Each row is a point on a tangle of strands that fork, close into loops and nearly touch. The rows are in no order.
In the rows, 128 means zero.
Two points are linked if the straight distance between their rows is under 77. Some points are linked to none.
j223: [107 153 122  98 118 161 119 105 123  76 139 147 111  31  87 103 117  83
 151 138 178 110  55]
j493: [136 128 132 145 119 175 186 123 157 138 130 142 106 154 116 163 146  95
 103  77 153 102  64]
j518: [114 141 115 139  92 146  85 105 109 158 134  68  60  87 118  83 102 142
 143 179 154 120  99]
j14: [124 111 148 166 118 177 137 115 122 113  90  85 114 127 123 149 116  92
 141 128 172 121  80]
j707: [113 161 141  87 138  71  90 137 105 116 136 164 158  84 112 133 144 147
 122 149 103 129 204]
j652: [157  83  95 126 161 100 121 128 141 148 151 137 139 178 186 101 131 145
 121  94  50 164 172]
j495: [155 165 116 110 147 101  92 152 153 209 176 113  85 167 133 161 133 165
  95 167 102 119 184]
j947: [148 160 113 126 131 145 156 133 171 164 164 148  93 148  92 173 138  97
  84 129 162  90  98]
j499: [141 119 107 120 131 142 152 121 152 156 168 132  97 153 164 129 147 127
 104  91 109 124 120]
j903: [143 166 150 109 139 102 117 164 144 124 137 184 175 108  49 167 161 143
 112 166 166 102 156]
j191: [ 88 190 109  77 137  80  70 123  66 136 153 119 112  56 150  99 113 165
 141 202 103 147 205]
j138: [127 129 153 154 137 111 168 168 138 129 119 145 191 168  93 145 145 139
 121 119 139 123 140]
j946: [160 132 113 121 155  80  93 155 140 203 176 121 110 181 164 164 142 156
  89 125  56 148 194]
j810: [136 165 149 109 144 113 115 149 138 141 143 168 145 111  78 153 146 130
 111 151 147  95 156]
j688: [103  97 130 140 108 144  98  88 102  68  53  71 121  88 140 116 117 107
 173 150 149 166  84]
j414: [138  89 158 180 114 129 151 151 104 106  69  72 217 204 107 126 109 136
 146 143 174 145 109]
j866: [135 115 121 150 124 163 191 135 157 150 118 132 121 190 137 181 142 108
 103  66 137 103  75]
j360: [148  81 101 135 146 136 156 128 149 147 142 123 125 185 185 114 121 133
 128  85  83 145 122]
j572: [160  95 104 134 149 115 138 137 143 159 148 129 127 192 176 129 132 140
 107  94  76 147 150]
j562: [140  72 125 181 102 170 139  97 148 138  87  62  83 175 157 125 123  95
 135 100 144 141  42]
j262: [145  64 100 141 146 128 165 129 156 132 128 144 149 192 191 107 131 124
 118  56  75 153 115]
j719: [ 96 158 113 113 109 131  91 103  89 105 129 104  82  48 123  74 109 133
 157 168 146 136  96]
j911: [142 116 112 138 107 172 181 104 161 136 152 138  96 135 143 125 141 100
 111  58 141 108  63]
j780: [132 131 116 114 134 136 144 117 137 106 133 168 126  97 129 115 161 109
 120  85 121 107 125]
j792: [136 149 132 108 144  90 113 144 129 149 143 155 150 133 130 137 153 139
 119 127  98 122 197]
j54: [108 156 103 104 104 150 116  97 114  83 131 140  98  26 106  89 123 107
 139 145 158 125  71]
j833: [112  69 117 157 115 135  95  75 132  79  31  36 106 131 154 100 118 112
 175 143 131 170  72]
j716: [135  61 126 165 121 145 109  88 138  95  40  48 110 152 160 109 109 109
 165 122 132 164  75]
j498: [134 158 147 145 137 134 129 146 141 172 134 103 112 162  90 175 101 144
 115 175 149 106 157]
j918: [ 92 184 115  84 131  98  88 127  86 115 137 129 126  60 136 113 117 144
 137 183 116 135 184]
j575: [146 169 133  93 138  90  88 135 134 161 176 155 117 127 121 130 159 133
  97 131 108 119 193]
j198: [134  98 117 117 145 101 130 123 120 116 119 139 149 133 173 104 124 133
 137 111  80 141 181]
j777: [126 108 171 158 119 136 185 155 132  85 117 147 203 151  73 151 144 137
 137 106 183 113  78]
j197: [128 141 143 139 122 168 129 119 135 113 128 118 103  91  77 142 100  96
 129 155 190  97  80]
j334: [126  88 166 169 115 114 171 162 115  89  81 102 217 177 102 134 117 135
 143 130 168 134 106]
j346: [136 147 102 126 119 131 113 128 139 200 190  98  70 151 138 126 118 156
  99 155 105 125 151]
j603: [124 130 162 143 120 144 147 151 128 125 115 128 153 133  78 157 117 137
 132 146 180 110 130]
j357: [129 174 153 103 146  82 106 165 129 110 140 202 192 102  68 148 172 153
 117 149 138 117 172]
j272: [133 130 121 127 129 130 116 125 129 171 153  94  91 138 146 120 111 145
 124 153 114 128 152]
j234: [128 100 137 141 117 144 143 110 125 111 116 121 113 105 145 106 122 103
 148 103 131 127  99]
j812: [ 90 165  99  77 119 112 124 101  95  67 139 161 128  27 147  81 141 111
 147 117 122 152 135]
j979: [ 87 156 139 109 122 132 100 114  84  83 100 116 135  63 128 120  92 122
 162 173 134 156 149]
j952: [131 101  99 130 119 119 112 113 120 144 156 116  93 128 175  78 125 151
 131 122  91 147 138]
j847: [101 163 148 113 140 103 112 149  97 107 121 156 172  94  85 151 129 160
 143 179 140 126 186]
j958: [137  93 106 125 137 125 146 120 126 115 121 144 130 121 169  99 136 119
 133  90  93 132 144]
j505: [120 166 146 120 141 111  97 145 106 171 129  99 121 116  89 150  93 161
 132 208 133 109 195]
j454: [130  97 138 152 134 141 173 141 137 122 112 145 153 167 150 134 139 117
 125  78 123 129 129]
j181: [143 106  93 150 129 140 148 123 146 177 174 111  85 173 167 137 125 141
 103  92  95 118 105]
j908: [102 141 139 113 131 142 133 123 113  88 114 165 158  71 108 136 127 112
 145 126 151 122 127]
j259: [147 166 120  96 132  87  85 134 143 171 199 136  98 138 136 129 160 152
  88 126  94 116 172]
j851: [120 115 166 162 119 150 152 152 115 129  95  98 163 164  93 152 105 123
 128 146 174 125 114]
j359: [121 126 165 153 121 175 143 125 132 111 110 110 124 118  91 150 114  88
 128 136 174 113  78]
j344: [131 127 165 141 130 123 178 157 133  84 129 169 206 124  67 151 159 142
 133 126 185 102  90]
j807: [148 146  83 125 127 141 155 135 161 198 181 134  81 183 140 191 142 131
  83 101 116 102  97]
j679: [161  65  96 150 152 124 131 128 146 166 125 105 130 227 218 119  85 155
 131 109  79 161 132]
j441: [ 99 148 147 115 135 123 126 139 102  90 114 153 166  85  95 138 122 140
 140 160 142 124 150]
j392: [ 98  88 124 140 115 130  83  80 106  67  27  58 115  99 160 105 103 114
 176 157 129 192  93]
j119: [ 93 161 129 112 117 143  98 112  96  95 123 117 112  50 115 119  97 116
 156 170 150 132 115]
j702: [109 188 149  94 145  86  89 160 113 127 133 168 161  92  71 163 131 161
 125 194 133 119 197]
j527: [153 164 113 104 134  96  92 151 158 196 193 135  88 163 141 168 147 153
  93 131  97 122 170]
j107: [ 98 170 130  87 128 101 109 123  85 104 129 152 150  70 125 122 117 134
 144 158 105 140 192]
j811: [132  69 111 130 151 104 140 122 130  94  74 152 172 165 199  89 115 132
 152  91  81 164 154]
j68: [152 138 128 110 159  69  94 166 130 186 153 129 135 174 159 148 137 162
 111 147  67 147 223]
j568: [134 112 162 165 128 108 176 161 119 105  99 126 216 175 100 134 138 153
 135 118 152 137 125]
j279: [120 140 124 114 119 176 128 112 130  83 132 144 106  62  79 122 107  86
 132 141 192 103  64]
j237: [134 123  99 116 126 112  97 119 119 162 176 116  86 140 159  60 143 169
 121 125  86 145 139]
j401: [163 148 112 109 143  85  95 151 146 203 197 130  98 188 166 177 151 160
  80 111  67 130 166]
j26: [143 191 143  84 146  85  77 155 147 160 165 172 117 125  89 154 159 130
  98 154 128 109 183]
j983: [122 153 138  97 135 146 141 139 136  75 138 201 167  77  47 140 149 110
 114 138 182  95  90]
j233: [136 179 143  94 144  92  81 143 129 142 150 173 142 103  74 156 148 133
 113 165 119 106 193]
j96: [118 167 147  89 140  87 106 143 118 103 137 193 179 100  90 145 159 144
 122 133 118 127 188]
j509: [108 173  98  68 118 113 110 102 104  68 155 188 132  32 136  82 165 106
 127 106 122 132 129]
j715: [123  70 150 166 112 129 152 142 115  86  39 107 207 191 137 112 120 107
 158 107 143 155 105]
j186: [ 99 142 115 131  95 147  95  94 110 130 127  93  70  68 120  80 103 130
 158 161 151 130  88]
j228: [132 116 146 162 119 150 192 143 148 124 111 140 172 177 101 151 146 111
 121  77 160 108  82]
j725: [123  87 155 155 118 162 160 136 129  75  80 126 180 127 108 130 130  84
 149  97 172 135  72]
j369: [145 132 107 119 130 139 145 118 150 126 174 158  95 120 135 113 158 121
  99  83 119 111 117]
j775: [137 147 140  96 150  77  90 151 120 162 145 141 142 140 137 139 149 161
 124 145  81 138 228]
j868: [143 113 122 142 118 161 165 114 150 124 132 130 111 116 136 114 140  94
 129  82 140 122  80]
j703: [141  94 116 122 162  90 124 132 124 126  99 145 158 167 184 103 115 143
 133 117  67 152 195]
j989: [124 104 152 153 118 157 172 135 149 101 104 140 154 136 113 128 137  98
 128  81 159 111  87]
j422: [121 139 158 123 128 138 158 146 128  88 130 179 181 107  58 149 140 132
 125 141 189  98  96]
j674: [140 164 136 128 133 114 121 148 151 191 156 118 108 171 117 173 125 147
 104 155 122 113 169]
j905: [109 188 122  86 144  74  60 135  92 150 159 115 103  85 128 115 117 167
 128 205 104 121 225]
j224: [126 120 118 151  99 154 104 107 124 168 141  84  52 126 147  93 105 145
 139 162 137 128  96]
j704: [ 74 190 127  76 123 108 100 115  81  66 126 146 132  13 145  98 111 115
 149 178 114 177 145]
j846: [135 152 164 136 142 127 105 148 124 186 128  97 123 155  95 166  90 156
 121 195 141 110 182]
j209: [139 141 159 141 136 122 159 154 146 133 126 163 154 151  87 158 153 136
 113 121 138 110 144]
j710: [109  96 147 158 118 156 106  99 105  94  59  63 124 101 121 130 108 109
 162 151 158 148  88]
j953: [127 100 176 178 109 155 142 149 106 127  84  74 186 188  95 159 105 126
 145 144 172 132 112]
j680: [115 176 134 103 136 101  78 133  97 165 145 108 102  92 112 132 101 158
 135 212 118 125 213]
j371: [142  81 107 169  95 170 159 107 148 138 114  86  79 170 174 125 127 101
 128  86 126 135  56]
j640: [122 123 109 111 127 122 141 102 125  97 141 167 132  76 145  96 155 107
 134  73 107 126 121]
j450: [135  92 106 156 109 159 155 110 146 156 142 101  81 160 168 120 124 124
 120  99 125 130  65]
j950: [157  71  99 137 171  97 116 130 142 154 122 122 141 219 217 106  89 161
 140 111  54 176 159]
j236: [130 102 109 154 102 158 133 109 129 166 151  98  70 147 153 115 117 134
 126 126 121 123  98]
j151: [161  83 103 125 160 105 130 138 137 135 115 133 161 199 197 102 110 152
 126 102  56 162 182]
j954: [103 102 155 144 120 157 144 127 111  80  76 123 160 103 111 132 117 104
 152 112 150 131 103]
j306: [142 150 124 135 126 170 166 125 164 139 146 144 109 133  98 154 135  94
 101 106 163  93  87]
j433: [108 115 149 138 121 145 131 117 117  95  97 112 129  95 126 117 104 109
 157 127 149 123 119]
j838: [151 131  78 142 126 143 135 123 139 208 188 110  77 194 157 172 134 159
  88  98 104 112  97]
j641: [107 123 136 135  99 150 104 102 105 110  99  76  96  70 132 102  96 120
 163 157 146 135  96]
j95: [129 120 113 124 119 128 106 116 111 150 144  98  90 118 155  93 107 141
 145 144 114 133 151]
j893: [135 149 144 118 139 133 145 139 154 139 142 155 127 131  94 152 133 124
 111 136 143 101 141]
j447: [ 96 154 104  98 110 132 114  95 103  76 119 141 111  30 137  75 129 115
 155 124 129 144  97]
j430: [100 119 127 133 114 121 103 108  91 106  93  97 114  78 145 107 101 117
 164 166 129 147 133]
j728: [147 123 100 114 135 103 118 121 146 139 193 152 106 136 167 102 168 146
  96  71  78 129 139]
j999: [146  65 114 139 148 119 154 136 151 107  88 145 165 197 198  97 116 118
 147  73  80 156 138]
j215: [134 151 155 128 130 151 138 139 145 142 139 145 128 128  71 162 119 118
 110 157 170  98 113]
j472: [153 170 107 116 125 146 140 128 167 183 175 149  78 154 108 181 146 115
  83 114 136  91  89]
j455: [118 114 109 128 125 122 133 102 117  90 120 143 122  76 152  83 138 107
 150 101 119 129 106]
j108: [113 147 138 105 133 144 139 128 117  78 127 192 159  74  84 130 153 107
 126 120 153 108 117]
j582: [142 107 126 141 129 154 182 135 147 133 122 135 127 174 145 145 134 108
 110  77 118 118 104]
j405: [142 131 101 125 131 123 109 123 133 181 195 119  81 149 160 102 146 164
 107 126  90 130 131]
j938: [131 115 134 126 134 135 168 128 139 105 116 164 150 135 129 130 149 112
 121  73 114 124 138]
j747: [120  90 149 156 111 175 128  99 119 102  78  79 103 117 129 118 114  97
 152 116 158 138  78]
j241: [140 117 153 171 107 130 200 164 148 131 107 137 188 194  91 163 141 127
 122 102 159 116  95]
j559: [141  61 124 175 107 152 121  98 146 120  68  55  99 167 170 105 115 100
 148 112 132 155  56]

A piece is two or more points that can be reached from each other along the links. Count, over all rows, the pieces, the separate loops (a circle has one, a figure eight two, a Y none), the forks (points with three links) and the tips (points with one).
pieces -> 5
loops -> 7
forks -> 10
tips -> 6

How many points has the smallest loop of links through each point below? Write none if it is on no loop.
j866 -> 11
j568 -> 10
j233 -> 20
j719 -> 6
j946 -> 8

Name the points in between on the shortest way along the links from the first point to the second, in order.
j197; j450 -> j359, j14, j747, j710, j688, j392, j833, j716, j559, j562, j371
j958; j360 -> j198, j703, j151, j652, j572
j357; j334 -> j903, j810, j893, j209, j138, j568
j866; j954 -> j493, j911, j868, j234, j433
